A landscape with many valleys, sampled at points; each row gives a point and its height.
From any point a ball rolls to the lowest of the 5 points nearest to it. It stops when none of these is lower. Distance is the straight distance between rows; heights are no part of it.
q_352: 5 2 8 -2 -11 -2 -15 -1 9 -14 13 0 3 6 7 -13 -1 1 -5 13 -16 13 -11  height 424
q_600: -4 6 10 11 -16 -20 8 15 2 2 -8 14 4 -4 19 -18 -16 23 -23 -12 -12 10 6  height 516
q_755: 9 -10 0 -7 20 4 19 -7 -5 -3 5 -7 6 4 -14 2 -11 -6 1 5 25 -21 9  height 108
q_768: 12 -14 -23 -5 2 5 -6 6 5 0 4 -16 -17 0 -10 -1 16 -6 1 4 0 3 -23  height 601
q_203: 2 -18 11 -5 19 -8 18 8 8 8 9 15 1 2 -10 -8 -23 14 -16 2 1 -21 14  height 247
q_138: 2 -2 -4 1 20 18 21 -10 -28 20 -29 -5 -3 2 -17 12 15 -11 23 -7 22 -10 13  height 89
q_877: -3 -5 18 -5 -5 5 -4 -1 -13 -1 6 -6 12 14 2 -1 7 1 -3 5 -5 5 13  height 379
q_55: 12 7 -14 -16 17 24 5 -13 -29 20 -18 -8 2 -5 -8 11 19 -10 23 5 20 -3 12  height 245
q_942: -18 -21 10 12 6 -16 15 18 18 18 -3 12 -7 1 -13 15 -5 16 -11 -9 -8 -11 10  height 348
q_429: 3 -7 18 1 -1 -5 -6 -5 0 -9 13 3 14 4 13 -15 -5 -4 -2 17 -12 14 1  height 315
q_680: -21 -9 17 13 -17 -18 9 14 20 5 -16 13 -5 9 0 9 2 9 -11 -9 -25 12 0  height 342
q_804: -3 -14 -13 3 4 -5 9 11 -2 10 -5 -8 -8 -6 -20 20 5 -3 4 -16 5 -9 4  height 212
q_787: -8 -8 16 -2 18 3 16 7 -5 1 6 -1 7 6 -7 -9 -6 5 -3 2 5 -17 20  height 139
q_223: -5 -10 -4 1 -4 -3 2 0 -13 13 -11 -8 -1 8 -7 26 20 -10 14 -6 -5 2 -2  height 233
q_892: 5 25 14 -7 -22 3 -13 0 22 -29 4 11 -7 3 16 -13 1 13 -10 -16 -18 21 -30  height 289
q_530: 10 -17 -13 6 -2 1 5 11 20 -2 14 -6 -15 -1 -12 -14 -4 2 -3 10 -10 4 -15  height 319
q_670: -7 -5 25 13 21 3 11 -7 -15 -11 -4 -2 15 3 8 -32 -8 2 -5 8 4 -10 19  height 334
q_756: -13 -15 5 2 12 -5 12 5 -7 8 -3 -2 -1 3 -15 7 -5 2 0 -6 6 -21 19  height 219
q_57: -7 -1 7 4 -19 3 -11 2 -1 0 -2 1 -3 16 -6 14 9 -5 4 -9 -21 18 -7  height 306
q_131: -12 -3 6 7 -21 -10 2 11 14 2 -2 -3 -12 0 -2 -1 -4 9 -16 -15 -20 12 -5  height 256
q_653: -13 -8 8 6 15 6 17 -4 -15 7 -8 -5 2 8 -10 5 3 -1 8 -6 6 -15 23  height 127
q_69: 3 -5 -2 0 -8 -11 -5 6 14 -9 14 -7 -1 -14 6 -14 -16 -3 -12 8 -2 6 -2  height 303
q_361: 0 6 -15 -12 -4 13 -20 -8 -7 2 8 -9 -1 0 4 14 12 -9 13 5 3 6 0  height 413
q_263: 23 -1 -9 -15 18 8 11 -11 -6 -1 -1 -7 10 -6 -8 4 -2 -20 12 19 28 -13 -4  height 214
q_328: -2 -20 -7 10 -6 2 4 15 18 2 -5 -5 -23 4 -20 -3 8 7 -12 -7 -16 2 -20  height 370
q_935: -4 27 -1 5 5 -2 -25 -19 9 -14 11 9 18 4 37 7 6 -3 5 13 5 10 -12  height 619
q_166: -8 -18 7 9 -13 -5 8 15 19 6 -5 6 -17 8 -16 2 4 11 -7 -6 -23 10 -10  height 337
q_847: -3 1 12 5 -18 -15 1 15 7 -2 3 7 1 -2 9 -19 -11 15 -21 -10 -18 18 -1  height 414
q_782: -12 5 1 -1 -9 7 -12 -4 -13 2 -6 -8 7 10 3 15 12 -6 5 -5 -8 5 11  height 448
q_162: 13 -19 -5 -9 3 2 6 6 4 4 11 -10 -4 1 -9 -3 -4 -6 -2 13 4 2 -8  height 305
q_325: 8 10 6 12 -13 -26 1 2 12 -11 9 12 7 -20 31 -24 -20 6 -17 7 -2 12 -3  height 394
q_951: 1 -6 -10 -1 -7 0 -10 3 9 -7 9 -10 -3 -9 1 -1 -3 -3 -9 5 -2 6 -4  height 199
q_989: 10 -12 -3 9 -8 -8 0 11 24 -5 18 3 -9 -12 -3 -18 -17 -1 -14 15 -5 5 -14  height 314
q_914: 24 16 -29 -21 20 12 -13 -13 -20 24 -10 1 0 -2 2 15 16 -4 25 18 23 7 -18  height 431
q_684: 13 11 -25 -15 9 10 -11 -6 -26 23 -15 -2 -7 0 -3 17 21 -8 26 8 17 8 -9  height 429
q_769: 17 10 -17 -7 26 7 12 -23 -2 -4 1 -4 12 -17 -7 3 -4 -25 16 20 32 -25 -2  height 242
q_376: 20 -8 -6 -14 17 6 19 -6 -20 10 -16 -9 5 3 -17 14 0 -8 15 2 23 -15 1  height 103
q_950: -6 24 -18 -9 2 18 -34 -13 -5 8 4 6 5 3 14 23 17 -1 17 7 7 11 -3  height 578
q_331: 12 -5 -5 -9 23 16 23 -8 -14 0 -5 1 0 2 -17 3 -8 -8 11 -9 36 -27 4  height 95
q_816: -4 31 2 -2 -10 18 -40 -15 3 1 6 12 10 10 15 24 17 2 17 -5 -9 6 -13  height 491
q_404: 17 -15 4 -17 22 3 23 6 -12 16 -17 -6 1 13 -17 19 1 3 9 0 21 -19 -2  height 94
q_728: -3 -15 -2 2 16 5 24 1 -14 19 -22 0 -8 7 -18 23 6 -8 15 -14 19 -25 10  height 125
q_58: -9 8 8 9 -7 -3 -3 2 -14 -13 -3 -7 14 0 18 -9 4 7 -8 -14 -10 8 15  height 612
q_562: 7 -20 -1 -4 14 -4 17 6 -9 22 -16 -4 -7 12 -16 24 5 1 13 -9 8 -13 -7  height 100
q_465: -2 -18 0 -5 11 0 13 6 -8 9 -1 -6 -1 9 -14 10 -1 4 5 1 6 -12 13  height 172
q_152: 13 -2 -12 -11 2 7 -15 -9 0 -7 11 -8 6 1 1 8 7 -13 7 24 9 5 -12  height 421
q_569: 1 4 15 12 2 -15 7 1 0 -15 5 3 13 -7 25 -26 -16 0 -11 8 -4 2 14  height 464
q_442: -9 -7 9 6 9 -3 8 0 -12 -11 4 -8 15 1 2 -17 -8 -3 -1 3 5 -13 20  height 332
q_200: 7 9 -7 -15 6 8 -19 -17 1 -9 14 1 14 3 14 9 9 -12 11 23 2 8 -5  height 569
q_880: -15 42 -5 2 -13 2 -26 -11 -1 -15 -5 5 10 2 28 10 14 5 1 -16 -4 7 -4  height 760
q_875: 1 -18 -8 6 0 -4 3 9 5 1 12 -8 -11 -8 -17 9 -9 -1 -8 -7 7 -11 3  height 105
q_638: 15 8 -6 -7 25 14 8 -16 -9 -7 -3 -6 15 -11 -8 0 -1 -21 16 16 29 -18 8  height 257
q_11: 12 -13 -3 -15 6 6 14 0 -23 16 -11 -10 1 9 -12 17 10 -9 17 4 12 -5 -1  height 122
q_508: 6 -6 9 -3 28 15 26 -3 -13 4 -5 -1 5 5 -21 -3 -8 1 -1 0 23 -31 14  height 85
q_383: 19 6 -27 -19 17 5 -9 -13 -8 5 -4 -9 7 -8 -2 12 8 -16 19 23 25 0 -12  height 483
q_996: -4 -4 13 3 37 17 24 -11 -4 -6 -5 12 0 12 -23 -13 -11 1 2 -1 28 -38 11  height 88
q_296: -3 -21 -1 4 -6 -3 8 13 8 9 1 -7 -12 9 -15 8 1 6 -2 -5 -10 2 -6  height 285
q_894: 2 3 -2 9 -4 -17 -5 -1 12 -13 13 -2 6 -22 17 -12 -16 -7 -12 10 1 -1 1  height 371
q_790: -7 -20 -3 7 -3 -7 10 9 3 14 -11 -2 -10 6 -16 20 10 -1 9 -9 -7 1 -5  height 317
q_528: -8 12 -14 0 16 18 -1 -15 -26 7 -12 -11 3 -7 -12 4 13 -10 23 1 16 -13 22  height 432
q_540: 1 9 -24 -6 4 6 -11 -6 -14 11 -5 -13 1 -10 -4 13 13 -10 17 -2 11 -10 10  height 292
q_836: 12 9 -25 -16 19 11 -12 -15 -10 8 -1 -4 8 -5 2 14 12 -13 17 20 23 -2 3  height 449
q_468: -10 21 -9 -3 -9 8 -24 -9 -5 -11 5 -5 9 -2 20 6 6 -1 0 -1 -3 4 6  height 613
q_334: -2 16 10 2 -29 -4 -5 10 17 -17 -1 3 -10 -2 7 -10 1 9 -16 -16 -23 24 -15  height 275
q_621: -23 -23 6 21 1 -11 17 8 10 17 -8 8 -4 0 -12 19 3 0 3 -16 -3 -16 10  height 336
q_191: -2 33 0 -3 -13 12 -27 -7 29 -22 3 7 -8 5 2 3 12 11 2 -16 -19 18 -32  height 299
q_727: 2 7 -5 -5 -4 3 -18 -6 -7 -9 11 -9 9 2 11 0 5 -6 -1 4 -1 4 7  height 617
q_401: 9 -6 -4 4 -8 -2 -4 1 20 -10 18 -1 -7 -2 -6 -16 -5 -5 -6 21 -8 10 -16  height 433
q_509: -14 2 -3 6 -14 1 -4 -3 -15 5 -8 -9 2 3 -1 17 12 -7 12 -11 -1 4 13  height 149
q_373: -5 22 3 -1 -7 8 -20 -11 -13 -15 6 -6 11 5 20 -2 10 3 2 -6 -2 4 8  height 674
q_348: -8 33 -4 11 2 2 -29 -16 -4 -20 2 3 15 0 39 -2 11 -2 0 -1 3 4 4  height 718
q_347: -5 -9 0 4 -2 -8 5 13 5 0 7 -8 -6 -2 -4 -1 -12 4 -4 -1 -2 -4 13  height 227
q_14: 1 -5 -18 -1 -2 5 0 -3 -17 20 -7 -9 -2 -2 -13 20 16 -10 14 -3 9 0 6  height 116
q_173: 8 -27 0 6 9 -9 12 13 25 13 20 12 -18 -2 -18 -13 -28 15 -12 6 1 -9 -7  height 248
q_662: -16 1 14 9 9 7 9 -2 -16 -5 -6 -10 8 6 2 -6 6 2 4 -4 -3 -6 20  height 246
q_464: -12 21 -8 -3 -11 12 -27 -8 -7 0 1 -2 3 1 10 17 12 -3 9 -5 -3 6 4  height 515
q_419: -7 13 8 0 3 7 -10 -14 -19 -13 3 -9 21 1 16 -13 4 -7 1 7 5 -3 12  height 511
q_584: 8 -26 4 -5 23 -9 16 11 20 19 8 25 -17 4 -17 -6 -16 24 -9 0 4 -23 -7  height 237
q_194: -6 -1 -9 4 -16 -3 -10 10 15 -2 1 -8 -6 -6 -3 0 4 4 -13 -7 -15 12 -13  height 213
q_335: -2 4 21 11 3 -7 2 -6 -16 -13 6 -3 17 0 20 -25 -7 -2 -5 12 1 5 17  height 263
q_884: -18 12 -5 6 -3 8 -11 -5 -18 -1 -4 -11 2 -1 9 9 14 -7 8 -11 -1 1 20  height 557
q_147: 0 5 -28 -11 -5 6 -16 -5 1 4 3 -12 -3 -6 -6 15 12 -10 9 3 3 2 -3  height 187
q_726: -4 22 -13 -6 8 15 -36 -19 -1 -5 12 4 14 10 26 17 6 -2 7 13 1 8 -1  height 657
q_133: -5 -12 11 -4 -8 -1 2 9 -1 3 7 -9 3 16 -4 4 3 3 -6 1 -16 5 7  height 346
q_17: -20 10 25 17 -23 -22 17 16 16 0 -28 23 2 0 17 -1 1 11 -21 -27 -14 20 0  height 593
q_669: -11 -6 -14 6 -12 2 0 1 -5 8 -7 -13 -7 -3 -8 17 10 -9 4 -14 5 -9 11  height 281
q_817: -1 7 9 4 -22 -2 -2 8 12 -15 5 11 -7 8 3 -20 -5 11 -14 -8 -24 18 -16  height 313
q_578: 3 -15 7 -13 10 1 7 1 -10 4 6 -7 11 10 -11 4 1 -5 3 10 9 -9 8  height 196
q_427: 23 13 -14 -11 21 22 15 -15 -31 13 -20 -10 -4 -8 -14 8 6 -10 22 0 33 -16 8  height 169
q_583: -5 -12 -8 3 15 8 18 2 -12 8 -3 -6 -5 -3 -19 10 -5 -2 7 -14 19 -25 16  height 205
q_8: 6 -17 -7 -3 6 -1 14 -2 -21 25 -22 -10 -7 9 -10 27 17 -8 22 -2 6 -1 -3  height 121
q_356: 2 4 -2 6 21 19 23 -15 -28 17 -29 -3 -12 0 -23 3 11 -10 29 -12 24 -20 16  height 74
q_350: 0 1 -11 -3 16 11 7 -5 -15 -3 0 -11 5 -10 -9 -2 -4 -13 7 0 27 -26 12  height 295
q_646: 0 2 14 7 -9 -5 -7 5 -1 -11 8 6 10 4 14 -11 -5 6 -9 7 -9 14 2  height 131
q_606: 15 -9 -15 -9 6 -2 -3 -12 13 -7 15 -7 2 -13 1 -1 -3 -19 4 20 15 -4 -12  height 208
q_87: -5 -2 11 1 26 20 30 -12 -24 6 -21 -2 -6 7 -25 3 1 -4 18 -9 20 -29 13  height 60
q_844: 12 20 6 11 -17 -4 -10 -5 23 -23 13 19 -7 -6 18 -26 -5 3 -5 12 -21 17 -32  height 395
q_256: 26 0 -9 -19 23 13 14 -4 -26 18 -19 -11 3 -4 -10 13 5 -12 21 -4 28 -13 -1  height 128
q_939: 4 -21 5 2 10 -6 12 10 13 8 18 12 -12 -16 -8 -5 -27 9 -14 -3 11 -15 1  height 259
q_493: -11 -7 11 6 7 -15 7 19 21 22 -2 23 -7 -11 7 -19 -28 28 -25 -2 -9 -8 11  height 290
q_992: -10 -7 -1 4 -22 -2 -3 7 18 0 -3 -5 -16 -1 -12 9 8 3 -8 -11 -15 10 -9  height 250
q_36: -4 14 -14 0 -20 13 -24 -2 13 -11 -2 3 -14 4 -6 11 20 -6 2 -9 -18 17 -24  height 252
q_770: -11 -1 26 6 -24 -5 4 11 9 -2 -9 13 -3 18 2 -1 8 3 -6 -14 -36 21 -11  height 129
q_6: 3 1 6 2 -12 -11 -8 4 4 -13 14 5 5 -4 16 -17 -12 2 -12 10 -14 14 -2  height 400
q_617: -9 3 13 7 -25 -16 6 18 20 0 -7 13 -9 1 3 -11 -5 13 -18 -18 -26 20 -11  height 288
q_474: 0 2 7 2 8 -4 -1 -5 -7 -12 10 -5 15 -5 13 -13 -4 -4 -3 14 5 -6 13  height 556
q_257: -8 -20 7 -7 19 -10 8 5 21 18 10 38 -18 -5 -11 3 -19 31 -15 -10 5 -31 11  height 251
q_543: -5 -9 11 7 3 -11 11 7 6 -3 9 1 -1 -4 10 -15 -19 13 -13 -1 -1 -8 14  height 405
q_772: -7 20 13 1 -31 -9 -7 6 7 -13 -10 3 1 3 11 2 5 1 -7 -22 -17 15 -4  height 274
q_825: 2 -29 5 -7 13 -11 18 14 7 16 0 7 -13 13 -23 7 -3 16 -2 -5 -2 -17 -2  height 232
q_648: -4 4 6 3 -2 -15 -9 -9 5 -15 15 5 12 -12 19 -8 -10 -13 -4 22 0 2 2  height 614
q_998: -8 -20 7 -4 14 -14 12 14 13 12 7 13 -1 0 -7 -5 -18 21 -13 -3 -9 -11 13  height 261
q_367: -10 31 8 -2 -29 -6 -11 3 15 -18 -10 8 2 0 18 5 7 11 -14 -30 -12 18 -15  height 278
q_906: -4 17 1 -5 -20 4 -23 -1 7 -12 3 -3 -1 9 5 12 11 -1 3 -12 -15 20 -18  height 222
q_809: -5 -29 0 3 10 -13 18 12 15 25 -3 18 -15 3 -21 18 2 16 -2 -13 -4 -19 0  height 253
q_74: -6 9 8 6 -26 1 -4 7 17 -17 3 8 -16 8 -1 -8 9 6 -8 -15 -31 22 -21  height 244
q_971: -26 2 11 10 -2 -16 12 10 3 3 -11 5 3 -1 10 -4 -2 14 -16 -18 -12 -3 16  height 603
q_883: 0 -20 -4 1 0 -12 9 16 8 4 9 -1 -10 -2 -11 -6 -19 9 -10 2 -4 -3 2  height 234
q_649: -5 0 17 10 2 -24 12 17 13 16 -4 22 2 -10 19 -30 -28 28 -19 -2 -10 2 12  height 396
q_253: 7 1 18 9 -19 -12 -2 11 13 -9 8 19 -2 7 17 -34 -16 8 -12 5 -23 24 -16  height 415
q_651: 8 -30 -8 -1 10 -1 13 12 0 11 -4 -9 -21 2 -21 10 1 6 3 -7 1 -8 -17  height 260
q_615: 12 -12 -10 2 7 -12 -1 -4 10 -7 16 -3 -4 -18 -4 -4 -16 -11 -7 11 12 -12 -1  height 156
q_814: -7 1 22 6 -18 -6 7 16 25 -1 -10 20 -11 12 1 -21 -4 16 -17 -8 -36 20 -13  height 228
q_333: -2 -7 0 7 -15 -11 4 17 16 -1 11 -2 -6 -15 7 -14 -22 10 -22 -2 -6 5 -1  height 363
q_808: 5 11 -9 0 -9 1 -21 -12 19 -20 17 5 -1 7 10 0 7 -3 5 15 -9 11 -24  height 587
q_495: -2 6 4 7 7 -4 1 -10 1 -16 10 -6 12 -12 11 -14 -10 -13 -3 11 7 -9 11  height 579
q_860: -5 -3 4 7 6 -2 3 2 -8 -7 8 -5 3 -3 1 -6 -5 -4 -2 -1 9 -6 14  height 434
q_29: -3 -10 19 1 9 -6 9 -3 -5 -7 7 -2 17 6 2 -13 -13 -4 -5 16 0 1 16  height 106
q_67: 5 12 -4 1 -12 -11 -16 -3 17 -16 11 0 5 -10 17 -8 -7 1 -14 9 -8 13 -7  height 418
q_311: -1 -3 2 -7 13 7 12 -9 -11 -8 4 -8 15 -5 -6 -4 -9 -14 2 17 20 -15 10  height 203
q_776: -7 -1 5 1 7 8 1 2 -18 -1 1 -13 6 3 -2 3 6 -6 1 -2 4 -3 14  height 347
q_366: 3 0 -22 -2 6 -1 -13 -1 3 -4 11 -14 3 -15 0 3 -3 -9 0 6 13 -9 7  height 114
q_97: 13 -19 -6 -10 5 6 6 4 -10 7 3 -12 -1 7 -14 9 2 -6 9 5 8 -5 -8  height 188
q_141: 15 1 -15 -20 2 16 -9 -10 -16 11 -7 -7 5 2 -4 15 19 -8 20 10 13 3 -3  height 510
q_599: -23 9 12 13 -18 -5 -3 3 -10 -5 -10 -3 7 4 15 9 8 -1 0 -18 -16 3 12  height 427
q_922: 7 -19 10 -5 5 -6 4 -2 0 -2 14 0 10 4 -5 -8 -12 -9 -4 20 1 -3 9  height 194
q_3: 1 6 -4 5 -16 1 -4 2 21 -12 5 0 -18 6 -1 -19 6 3 -13 2 -26 18 -21  height 344
q_268: -13 23 -12 -1 -18 4 -23 -2 14 -6 -1 -6 -1 -2 10 14 9 -2 4 -15 -10 13 -5  height 124
q_849: -8 5 10 10 -15 -18 4 17 9 1 -8 3 0 -7 10 -13 -16 18 -26 -18 -15 12 1  height 463
q_933: -1 10 -6 -7 10 18 -11 -12 -22 3 1 -6 9 1 2 5 18 -11 18 10 15 -1 15  height 573
q_517: 7 0 1 5 29 19 36 -14 -28 17 -37 9 -11 7 -24 11 9 -7 23 -21 29 -24 6  height 42
q_479: 8 8 -7 -8 17 6 -4 -18 -4 -11 8 -1 17 -7 7 0 2 -22 7 27 22 -7 3  height 123
q_885: 3 -4 7 12 -15 -5 1 10 24 -8 6 5 -15 -5 -1 -31 -16 9 -20 10 -18 18 -18  height 270
q_565: -9 8 22 3 -30 -15 4 11 9 -6 -13 14 2 4 9 1 2 7 -11 -21 -28 20 -10  height 92
q_336: -3 -13 2 -5 4 10 7 -5 -18 8 -5 -11 8 7 -9 16 18 -7 10 4 1 3 16  height 307
q_842: 18 -14 -18 -14 10 1 2 -1 -2 0 9 -12 -1 -6 -12 5 -5 -14 8 7 15 -12 -12  height 216
q_622: 4 19 7 -4 -8 6 -25 -11 2 -15 15 4 13 4 22 2 4 -5 2 6 -11 13 -9  height 606
q_815: 1 11 0 2 1 -7 -22 -19 18 -15 24 9 11 2 18 5 7 -16 6 30 -9 11 -23  height 672
q_82: 13 15 -15 -2 28 32 14 -19 -37 19 -31 -2 -10 -16 -25 -1 12 -9 32 -8 31 -11 9  height 142
q_418: -24 14 8 14 -1 4 -7 -15 -30 -8 -12 -9 9 5 11 -3 19 -2 12 -11 -6 5 16  height 671
q_248: 5 -25 -7 5 -3 -5 5 13 18 4 10 -6 -18 -7 -19 -3 -7 6 -9 1 -1 -4 -11  height 173
q_30: -12 2 7 5 8 15 5 -14 -25 8 -13 -11 -1 6 -3 2 16 -9 14 -3 5 -5 22  height 254
q_447: -3 -5 -13 4 -16 5 -9 9 16 -4 3 -9 -17 -1 -12 3 10 1 -10 -3 -10 10 -17  height 243
q_572: 8 23 10 -1 0 2 -31 -18 11 -20 17 10 12 6 26 5 1 1 6 11 -8 12 -24  height 615
q_123: -2 24 -2 5 -20 -7 -17 -4 4 -17 2 0 7 -8 22 -6 -2 5 -12 -12 -4 9 -1  height 469
q_98: 14 -14 11 -13 29 10 25 2 -10 3 -4 0 7 15 -18 8 -10 -3 2 6 22 -24 8  height 90
q_810: -12 16 5 5 -31 -12 -1 7 8 -11 -11 1 1 -1 15 3 3 2 -12 -24 -15 18 -4  height 255
q_394: 2 -27 5 -2 4 -6 10 13 18 10 5 4 -11 10 -15 -9 -4 18 -10 8 -10 -4 -5  height 215
q_469: 26 -8 -15 -20 14 4 8 -8 -16 7 -3 -13 1 -2 -9 11 1 -13 14 1 23 -9 -11  height 150
q_445: 6 29 2 17 -9 -24 -14 -11 13 -23 9 14 12 -13 36 -11 -6 -4 -5 15 -7 12 -12  height 46
q_216: -11 9 16 10 -18 5 -9 -2 -17 0 -4 0 9 14 7 11 15 -3 5 -15 -16 10 8  height 53
q_742: -2 13 22 3 -25 -6 7 13 18 -2 -8 24 -14 11 6 -25 -6 19 -17 -19 -31 25 -20  height 262
q_22: -17 -14 5 10 9 -15 10 16 15 13 0 11 -8 -6 -6 8 -11 19 -12 -14 -3 -16 20  height 331
q_247: 2 -4 5 -3 12 15 17 -8 -27 17 -22 -7 5 9 -16 15 13 -6 16 1 17 -14 14  height 115
q_374: 3 7 10 8 -17 -12 0 16 12 -5 -1 9 -5 -8 14 -26 -16 12 -23 -4 -15 20 -7  height 359
q_918: 13 33 9 -2 -30 -10 -11 0 19 -25 2 17 0 -8 26 -24 -8 14 -18 -10 -8 23 -29  height 296
q_898: -2 15 5 2 7 -1 -11 -17 -7 -15 8 -5 21 -3 21 -3 7 -12 4 22 9 -1 9  height 768
q_4: 8 0 2 -5 31 26 30 -7 -24 8 -15 -3 3 5 -23 -2 -7 -5 10 -7 31 -34 5  height 75
q_96: 8 4 -26 -8 10 8 -3 -6 -19 19 -14 -6 -9 -11 -12 19 14 -9 23 -3 20 -5 2  height 310
q_652: 0 -9 19 3 0 -11 2 10 5 2 8 11 6 6 8 -20 -15 14 -10 7 -14 10 11  height 258
q_940: 5 -6 15 6 -6 -11 -3 13 3 -2 14 6 8 3 11 -24 -19 6 -11 14 -14 12 1  height 326
q_384: 1 -6 9 3 -11 -11 -1 8 14 -8 13 3 -2 -9 8 -22 -21 7 -9 13 -13 12 -1  height 390
q_340: -7 -18 8 -1 12 -11 10 10 14 11 11 14 -8 -7 -4 -11 -28 13 -19 -9 3 -22 14  height 265
q_148: -23 2 12 12 -21 -16 8 13 4 -1 -14 1 3 1 12 3 0 6 -13 -26 -14 8 6  height 444
q_219: 9 0 -16 -7 10 11 2 -7 -25 20 -19 -8 -5 -4 -9 18 15 -12 25 1 19 -3 8  height 316
q_948: 8 13 2 7 -21 2 -4 1 24 -17 -1 11 -17 -8 9 -27 -7 4 -21 5 -18 24 -27  height 318
q_343: -12 9 -9 3 -12 -5 -8 0 4 -5 1 -14 0 -5 5 8 4 -2 -4 -9 -3 3 11  height 301
q_682: 11 -8 -23 -11 2 2 -3 -1 -14 16 -13 -14 -8 -4 -11 17 17 -11 18 -5 11 -2 -17  height 328
q_66: 13 -15 -7 -7 12 -1 15 0 -2 3 5 -5 1 1 -13 1 -12 -6 0 0 21 -14 2  height 143
q_592: -4 11 -10 -3 -14 12 -27 -6 -5 0 -2 -3 -1 9 0 20 18 -5 14 -3 -11 10 -5  height 428
q_91: 9 -14 0 -1 10 -6 7 -5 5 -5 13 -1 4 -11 -3 -4 -15 -10 -3 10 15 -12 6  height 195
q_76: 5 25 3 0 -11 -5 -24 -10 8 -21 13 5 18 4 29 -5 0 2 -3 6 -7 10 -9  height 488
q_243: 3 10 -34 -8 15 12 -3 -7 -24 18 -17 -3 -7 -13 -5 18 16 -11 22 -5 24 -4 9  height 339
q_314: -2 16 -27 -4 23 18 1 -15 -23 12 -17 -9 -2 -14 -12 6 13 -10 24 0 28 -9 8  height 323
q_661: -9 19 9 2 -21 10 -26 -7 -10 -7 3 2 8 13 8 17 16 -3 14 -14 -12 4 0  height 356
q_155: -2 -17 10 5 -1 -14 10 17 20 16 4 17 -8 -6 3 -27 -30 21 -21 4 -13 2 2  height 126
q_907: 6 7 -11 -11 -3 23 -21 -16 -23 12 -7 0 4 5 0 22 24 -7 22 8 2 9 0  height 555
q_902: -10 1 4 3 -16 -3 -7 6 0 -4 -1 -7 5 9 0 5 6 1 -10 -7 -20 14 -1  height 96
q_982: -4 7 -4 4 -22 3 -13 6 12 -12 7 -2 -10 2 2 5 12 1 -4 -5 -21 14 -13  height 91
q_423: 8 -7 -24 -9 -3 5 -13 -5 2 -3 6 -13 -9 2 -10 3 12 -4 8 10 -5 9 -19  height 500
q_733: -15 -16 5 6 2 -5 15 11 3 13 -7 -1 -1 8 -10 17 7 0 1 -6 -9 -6 12  height 402
q_185: 8 -1 1 -10 7 1 -11 -9 0 -10 13 1 11 -2 2 5 3 -17 2 27 6 4 -1  height 401
q_372: 6 -15 -12 -5 -3 -6 4 2 -3 6 10 -12 -6 -3 -13 7 3 -3 1 0 3 -6 -2  height 224
q_476: -13 22 -13 0 13 16 -18 -18 -10 -6 -2 -8 9 0 17 -1 9 -8 10 10 9 -1 14  height 769
q_734: 15 -16 2 -10 26 3 25 2 -7 2 -2 3 0 12 -17 7 -13 0 4 -8 25 -32 0  height 93
q_751: 5 -24 1 0 10 -9 13 6 14 0 15 3 -5 3 -12 -16 -15 5 -5 16 -5 0 -4  height 249
q_125: 10 16 -34 -19 11 9 -17 -9 -16 25 -13 -5 -4 -11 2 22 21 -8 21 6 18 4 -5  height 381
q_879: -8 -3 13 7 -9 -14 3 25 21 19 -4 20 -9 -1 5 -18 -22 28 -23 -1 -20 7 1  height 268
q_522: 10 18 8 8 -27 -23 4 8 19 -10 -4 13 0 -22 25 -28 -18 11 -24 1 -5 23 -17  height 312
q_146: -3 -18 5 1 -2 -6 4 9 3 1 10 -4 5 -3 -3 -3 -12 3 -10 4 -6 -3 11  height 308
q_32: 0 -11 12 7 -5 -5 10 19 19 8 3 10 -8 9 -5 -24 -12 19 -13 11 -20 14 -6  height 204
q_580: 3 -18 -4 -1 15 0 16 6 -1 5 3 -2 -7 6 -13 9 -10 7 -1 -9 13 -25 13  height 130
q_48: 2 26 2 2 -18 12 -18 -8 29 -27 5 9 -17 2 4 -21 6 10 -12 -8 -19 17 -31  height 302
q_137: 2 0 16 -1 5 -1 -1 -11 -10 -16 5 -3 18 1 12 -13 -5 -7 0 19 1 2 12  height 309

Call two points neighbours if one is among the 5 nearest of the other. Go from one point of each pair to the other, from neighbour to neighbour, staying as low as possible. Name the highest point that can't be avoided.
q_875 / q_155: q_394
q_479 / q_982: q_194
q_216 / q_517: q_223
q_445 / q_875: q_325
q_14 / q_517: q_8
q_479 / q_14: q_311
q_646 / q_366: q_652

Where does a ball stop that starts at each point below?
q_325: q_982
q_48: q_982
q_844: q_982
q_427: q_517
